Each row is a point on a landscape with many valleys, with its height.
A ball rolls from a point to whichever of its 2 nearest points has the largest drop for the distance, and stops where none of them is lower. Distance is the straight distance between rows; heights are no part of it.
J381: [ 21   6  -9   9  19  -2   3  14   2  13   8  -7   5 -13   2   9  10 -14
  -1   7   3 -13   5]  h=23.2
J725: [  3   8 -16 -16  10  -9  10  -1 -21   6  13   8 -21 -10  20 -17 -10   9
  -3   2   5  -1  11]  h=18.1
J16: [ 13  -7  24   1  -3   4  16  -9  17   5 -12  -1  -9  13 -16   4  12 -14
  -4   1 -19  13   6]  h=9.9
J814: [ 27  -1   2  26  13   9   9  19   5   6   4  12   7  -1 -10  14   7   8
  11 -21 -12   9  -2]  h=52.2
J614: [-13   3  -3 -17   4 -14  10 -18 -10   7  14  -5  -4  10 -10 -14  25 -21
 -20   5   6  11   6]  h=49.5
J135: [ -3 -13  10  -8 -10  15 -14 -14  -5   8  -2  13   5  15  10   2 -15   8
  17 -11 -22   1 -21]  h=35.8
J959: [  6 -14   1   1  -2 -18  -8   4   4  -4   1  -5   4 -10   6   6   7  -2
  19  -3   9   7 -29]  h=54.1
J923: [ -1  -9 -22 -20 -19  -9 -25   6  -1  12   7 -13   4 -16   1  -7   4 -15
   3   9   5  -7 -12]  h=40.3
J755: [-19  -8  28  -5  -8  23   1 -13  10 -16   8  -7 -15  20  -4  -1  10   3
  -5  15  -6   9 -23]  h=44.2
J620: [ -4   5   6   5 -12  12 -10  -2   3  10 -23  -5   6   8  19 -17 -26   1
   0  -7  17 -12   1]  h=48.7
J847: [ -4  -3   6  12  -7  -8  10   2  -4 -16   8   4   6   3   5 -11  -3  -7
   9   8  14   4 -21]  h=50.7
J619: [ 11   2  17  12  -9  -4  -4   4   9 -15  -5  24 -13   1  -3   5   5  24
  13 -27 -14  -1  -6]  h=46.5
J578: [ 20   5   2  17  -3   1  -3  23   9 -12   1  10   2   3 -14   9   2  21
  18 -37  -4   7  -6]  h=49.3
J925: [ -5 -15  -5  -3 -11  -2  -6   6  19 -12 -31  -8 -11 -14  15   5  -8   8
  15  -5   0  -2  -5]  h=43.8
J174: [ -7 -12 -17  21   7  16  -8   2  -1   0   3 -10  28  -9  -1   9  -8 -27
   2  15   9  12  -7]  h=8.0
J901: [  8  -1  13  15   0   0 -18  -8   0   9  -4  16  13  20  -9  17  -1  11
   0 -11  -6   3  -2]  h=64.5
J961: [ -8  -5  -1   2 -11 -23  -7  -7   8  -6  -8  12   0   0   0   7  16  15
   8 -34 -10  -9 -15]  h=43.3
J955: [  8 -10   6  20 -10 -12  -6   7   2 -14 -14  -7  20 -24   9  10  21   6
  14  -5   9  12 -23]  h=50.4
J703: [-17   2 -19   5 -12 -21  -7  -6   7  -4 -29   0   8 -22  12  -4   2   2
 -14  -1   9  -4   4]  h=32.6
J771: [ -3   7  -7 -26 -10 -17   2  -8 -27  -2   4   0  -8 -23  19  -9  -3  10
  -9  10   0 -17   8]  h=22.6
J858: [  2  10   7   0  -7  22 -17   0  16  -9 -10  -5  -7  12   5 -10 -18  20
  -4 -11  16   4  -4]  h=44.3
J636: [ -1 -20  -2  -2  11   8  14  11 -19  -5  29 -10   7  -1 -12   1 -11 -17
  16  17  -4   9   2]  h=29.1
J294: [ 13  13  25   7  -7  10  17  -3   4  -5 -17  10 -12  17  -8  -1 -11   1
  -1 -13 -14   2  18]  h=21.5
J746: [ -4  -8   1  -9   0  -9   2 -18   9 -16 -28 -12   2  -3  14   5 -17  13
  15   1  10   1   0]  h=38.5
J322: [  2   3  10  12  16   3 -18  -9   3   4  -2  13   3  15  -7  10   5  12
  -6   2   6  -4  20]  h=62.3
J161: [  8  -4   5  -6   5  15   5 -10   1  -1 -19   0 -21   9   4   6 -15  17
  11 -20 -12   0  11]  h=28.9
J836: [  4   1   4  -3  -5 -14  -8  -9  -2   2  -9  -6  -9  -8   7   4   7 -18
  -4   1 -10 -18   9]  h=35.7
J593: [ -6  -7  -2   5   7  13  26  23   0  -4  21 -12   1   0  -5 -12 -12 -19
  11  22  11   4  -1]  h=33.1
J296: [ -3   4 -11  -1  -4   0  17 -17   0  -2  -2  13 -12   7  -1  -9   3   6
 -18  -6  -7  29   6]  h=57.6
J121: [-16  -6  19  -3  25   0  23   8  15  -7  -2   2 -11   6 -27  -4  20   7
 -15  -3  -4  12  12]  h=54.8
J401: [  9   1 -12  -9  -3  -1  13  -9   2   9 -15 -20 -24  -3   5  -6   2 -16
   0 -14  -2  26  -3]  h=52.6
J213: [-11   4  -1  24  -5  21 -11   4  -2  -8   8  19  15  20 -12  -3 -18   3
  -8 -13   0  18   6]  h=61.5
J440: [ -6   3  -2 -19 -16 -21  -6  -2 -23   0   9   6  15 -21  10  -9   2  12
  12   7   5 -29   8]  h=26.8
J822: [  2   6  -3  -4  -1  -2  10  -7   8  10 -19  -7 -19  -1   3 -10   0  -3
 -23  -3 -11  20   8]  h=55.4
J216: [ 12  10  17   8  12 -22  -2   2  12 -10   5   5   5  16  -7   7  13  19
   3   6  13  -5 -13]  h=29.0
J625: [  2   8 -15   6   7 -10   4   6  13   3 -13 -21 -20   2  -3   1  -1  -7
   0 -28  20  10  -2]  h=48.1
J889: [ -6  -4  30   8  -6   7  -3   5  -8 -13  19   8  -5   8  -5   1   4   1
   5  18  -1   6 -25]  h=47.7
J147: [ -3   8  -6  11 -11  13   9  -8   8 -12  -2  14   7  13 -10 -21 -12  10
 -20  -6   5  34  12]  h=59.4
J741: [  7  -1  16  13  -3   8 -14   7  17   4   2   5  14  22 -26  27  -9  10
  -1 -12 -10  22 -13]  h=66.2
J707: [-19  -3  28 -15  22  17  24  -7   6 -10 -16 -12  -3  11 -22  -8  15   7
 -16   7   3  17  16]  h=51.9
J964: [  0  -2   8 -11   9 -13  -2 -18   6  -9   2  -6 -10  14   0   7  12  16
  -1   8  13   0 -17]  h=35.6
J919: [ -9   8   5   7   3  20   2   4   8 -17  -3 -10 -23  15  -7 -11 -14  11
  -3   4  15   7  -2]  h=40.6
J831: [  4   6   2 -15  10   3  -7 -12  -1  -3 -20  -7  -9 -11  17   2 -11  18
  -2  11  11  -7  19]  h=30.8
J246: [  0  -8 -11  -9  15  11  10 -19 -10   1  -2   2 -20  16  -4  11 -17   3
  10  -5 -13   3  18]  h=33.7
J768: [ 13  -1  -2 -14 -18  -3  -7   8  -5   9  -5 -13  33 -20  -1   3  -1  -8
  15  13  -9 -26  13]  h=35.9
J667: [-22  11 -16   0 -19 -19   2  -2  16  -7 -27   0 -10 -15  16  -7  -3  14
 -13 -19  -4 -13  -1]  h=36.7
J409: [ -2   1  21  -5 -14  29  -1  -9  11  -7  -3   3 -20  21   4   3  -6   9
  13  -5 -18   0 -25]  h=40.1
J171: [ -1   8  14  -8 -10 -18   7  -5   2  -8 -15   4  -3  -6  15   0  -9   1
  -8  16  -7 -25  -3]  h=29.7
J895: [-11  -1 -17  23   5   7  -9   1   2  -5   0  -2  12   4  -1  -5  -6 -16
 -13  11  26  11  -1]  h=18.9
J623: [ -9  -1   9   2  -2  16  -1   1  11  -5   7   3   2  30 -24   4 -10   2
  -1 -14 -12  21  -5]  h=63.7
J966: [  6   0  -7  -7  14 -20  13  -3   5  21  12   1  13  10 -14  -1  20 -16
 -10  -8   6   9  -4]  h=53.3
J288: [-17   7 -19   5   0 -11  -5 -15   3  -7  -9  -3   0   5   6  -8  -3  -3
 -19  -2  17   0   6]  h=26.7
J268: [-15  -3  -3  -1  13   2  12  15  -5 -13  24  -8 -24   7   1  -6 -11  -6
  11  14  19  -9  -5]  h=36.5
J388: [ -2  -2  26 -27  16  14  18 -13  12   3  -4 -28 -11  13 -14   1  10  -3
  -3  11   0  11   2]  h=47.6
J568: [  3  -6  -1   9  -2  17  -9  -4 -10   7 -14   8  26  -7  11  -5 -17 -12
   7   7  -1  -7  24]  h=53.0
J718: [ 10  -3   5   2  -8 -22  21  11 -17 -16 -13   4  -4 -31  11   5  -2  -6
   8   8 -19 -18  18]  h=59.5
J688: [  2   4  -3  -1   5 -20  22   3   9   0   1  11  10  -9  -7   2  12 -20
 -17  28 -17  -9   8]  h=40.8
J59: [  3  -4 -12 -14  -4   4 -19  -6   7  23   9  -7   7  11   8  -8  -1 -11
  -4   3  14   6 -17]  h=33.8
J532: [ 19  -6  -9   3  -7   7  -4  18  -2   0   6 -23  15 -15  -9  14   3 -23
  16  17  -3 -14   4]  h=32.2
J459: [-10 -16   4   9  -9  -7 -10   1  11  -4 -20   6  10 -20  13   9  13  17
  13 -18  -4   6   0]  h=46.7
J706: [-13  19  14   7   6   8   2  -8   5  -1   1   4 -15  19  -4  -5  12   5
 -22  -3   0 -10  17]  h=59.7
J875: [ -4  -4 -20  -5   6   8  -8   6 -15   9  20  10 -15  -4  21 -14  -9  10
   0   0  13  14 -11]  h=13.3
J624: [-10  13  16  -7  11   4  15  -9  16   3   9   8  -8  21 -20  -6  20  12
 -21 -13  -8   0   5]  h=57.5
J888: [  8  -3  -6 -12 -14 -25  13  -1  -7   4  12   1   0 -16 -16   9  24 -24
 -12  20 -23  -3   8]  h=44.5
J22: [-13   9  -5 -13 -12 -14  -2 -16  12   2 -21   9  -9  -4  20   5  14  26
  -3 -26 -12 -21  -9]  h=40.2
J20: [  7  -4  -4  11   1  -4   6   6 -27 -13  -2   4   4 -34   2  10  -2 -14
  10  14 -12 -13  24]  h=58.0
J738: [  6   3   7 -18 -17  -7 -10 -13 -16   6 -10 -16  -8  -9   4  -3  12 -25
 -10  11   1  -1   9]  h=40.5
J597: [ 12   0  -3  17  14  18  -3   3 -18   1  -5  10  21 -30   8  11   1  -7
   6  12 -10 -14  28]  h=55.9
J366: [ 18   4 -12 -18   6  -6 -16   2 -15  12 -11  -7   4 -25  12  -5  -7   9
   0  11  15  -1  32]  h=22.0
J884: [ -9 -10 -20  -2   2   6 -12  14 -25   0  21  14   6 -16  20  -4 -11   3
  14  -1   2  -6  -8]  h=18.0
J995: [-18  -3 -21  15  -7   2   3  -2 -21   0  22  29  13  -5  13 -13  -8 -10
  -4   6  -2  -6  -2]  h=22.5
J967: [-10   3  -8  13  10   3   7  19  17 -15  -6 -20 -23  12 -10  -1  -5   0
   0 -11  18   3  -5]  h=44.0
J653: [-14   8 -17   0  10  10 -15  11  19  13  12   7   3  27  -5   4 -18  13
  -3 -14   0  -7 -24]  h=20.3
J840: [ 11   3 -27   1  10   1 -10  10  -5  16   3  -6   6 -23  12   0  -4  -7
  -8  15  18  -1  20]  h=12.7
J544: [ -8 -13  -3   4  16  23  -4  -2 -18   1  14 -10 -27   4  -5   2  -9  -9
  10   3   3   7  20]  h=38.4
J77: [  5   5 -24 -31 -25 -18 -10  14  -3  26   2 -14  14 -22   9 -13   3 -11
   0  -1  -2 -21  -6]  h=44.4
J611: [  9   3  13 -30  13 -11   7  -8  13   2   9 -25 -18   9  -3   1  19   7
  -4  18  12   0 -11]  h=41.6
J854: [ -9  -4  -7   9   5   7   3  -5 -17   7  17  19  15  13  -5  -6  -7 -11
   3   5  -9  -5  -1]  h=26.3
J23: [  4   8  -1 -16 -37  -9 -13  12 -22  12   1  -4  23 -29   3 -12   5   7
  14   6   0 -25  18]  h=30.7
J300: [ -4   4  -7  -6   9  11 -14  -5  16  23  11   1  11  27   1  -3  -8   9
 -13   0  10  13 -23]  h=27.0
J969: [  2  14  13  17  14 -12  -5  22  17  -5  17   7 -10  12 -18  11  23  12
  -6  -5   6  -8 -18]  h=21.2
J411: [  2   3   8 -30 -12 -10  -2 -27 -12   5  12  -6  -3   1  -7 -11  23  -5
 -16  12  -2   5  -3]  h=45.8
J520: [  2  -9   1   9   5   8   1  11 -23   2  32  -9  22   2 -10   5  -3 -15
  20   6   7  13 -20]  h=23.1
J319: [ 12   3  12   0  -7 -22  16   8  10  -5 -13  -2   1 -18   5   4   3 -13
 -23  31 -12  -6   5]  h=36.3
J898: [ 19   3  -4  34   7  30  -3  16  -3   5  -2  14  17 -12   0   7  -4   9
  14 -23  -9   3  10]  h=54.7
J307: [ -3   2   3   8  12   1  -2  10 -19 -10  11  -5 -24  -1   3   5  -8 -10
   6   5  14 -12  17]  h=39.6
J582: [-12  13   2   5   1  -6  -9  10  21   4  19   7  -1  26 -12   2   4  11
  -9 -18  -1 -13 -24]  h=26.5
J832: [ 10   1  -6 -19   8 -26  15  -2  13  18  11   1  -3  11  -2   3   9  -5
   2 -13  -2  -8 -15]  h=56.5
J930: [ 13   0   4  34   2  17 -10  14   4  -2 -24  12  14 -23   6   9   0   6
   6  -4 -13  -6  26]  h=57.2
J947: [  3  -8  -2 -14 -10   1  10 -20 -12   3   3  18  10  10   6  -3 -12  -4
  10   5 -22 -10  -6]  h=31.1
J58: [  4 -12 -15  15   8  18 -11   7 -20  10  25  -9  37 -11  -3  12 -11 -18
  10   7  -3  11 -22]  h=15.0

For each start below, name the point where the ball stops.
J814: J174
J966: J171
J307: J174
J322: J969
J623: J919
J847: J875
J768: J875
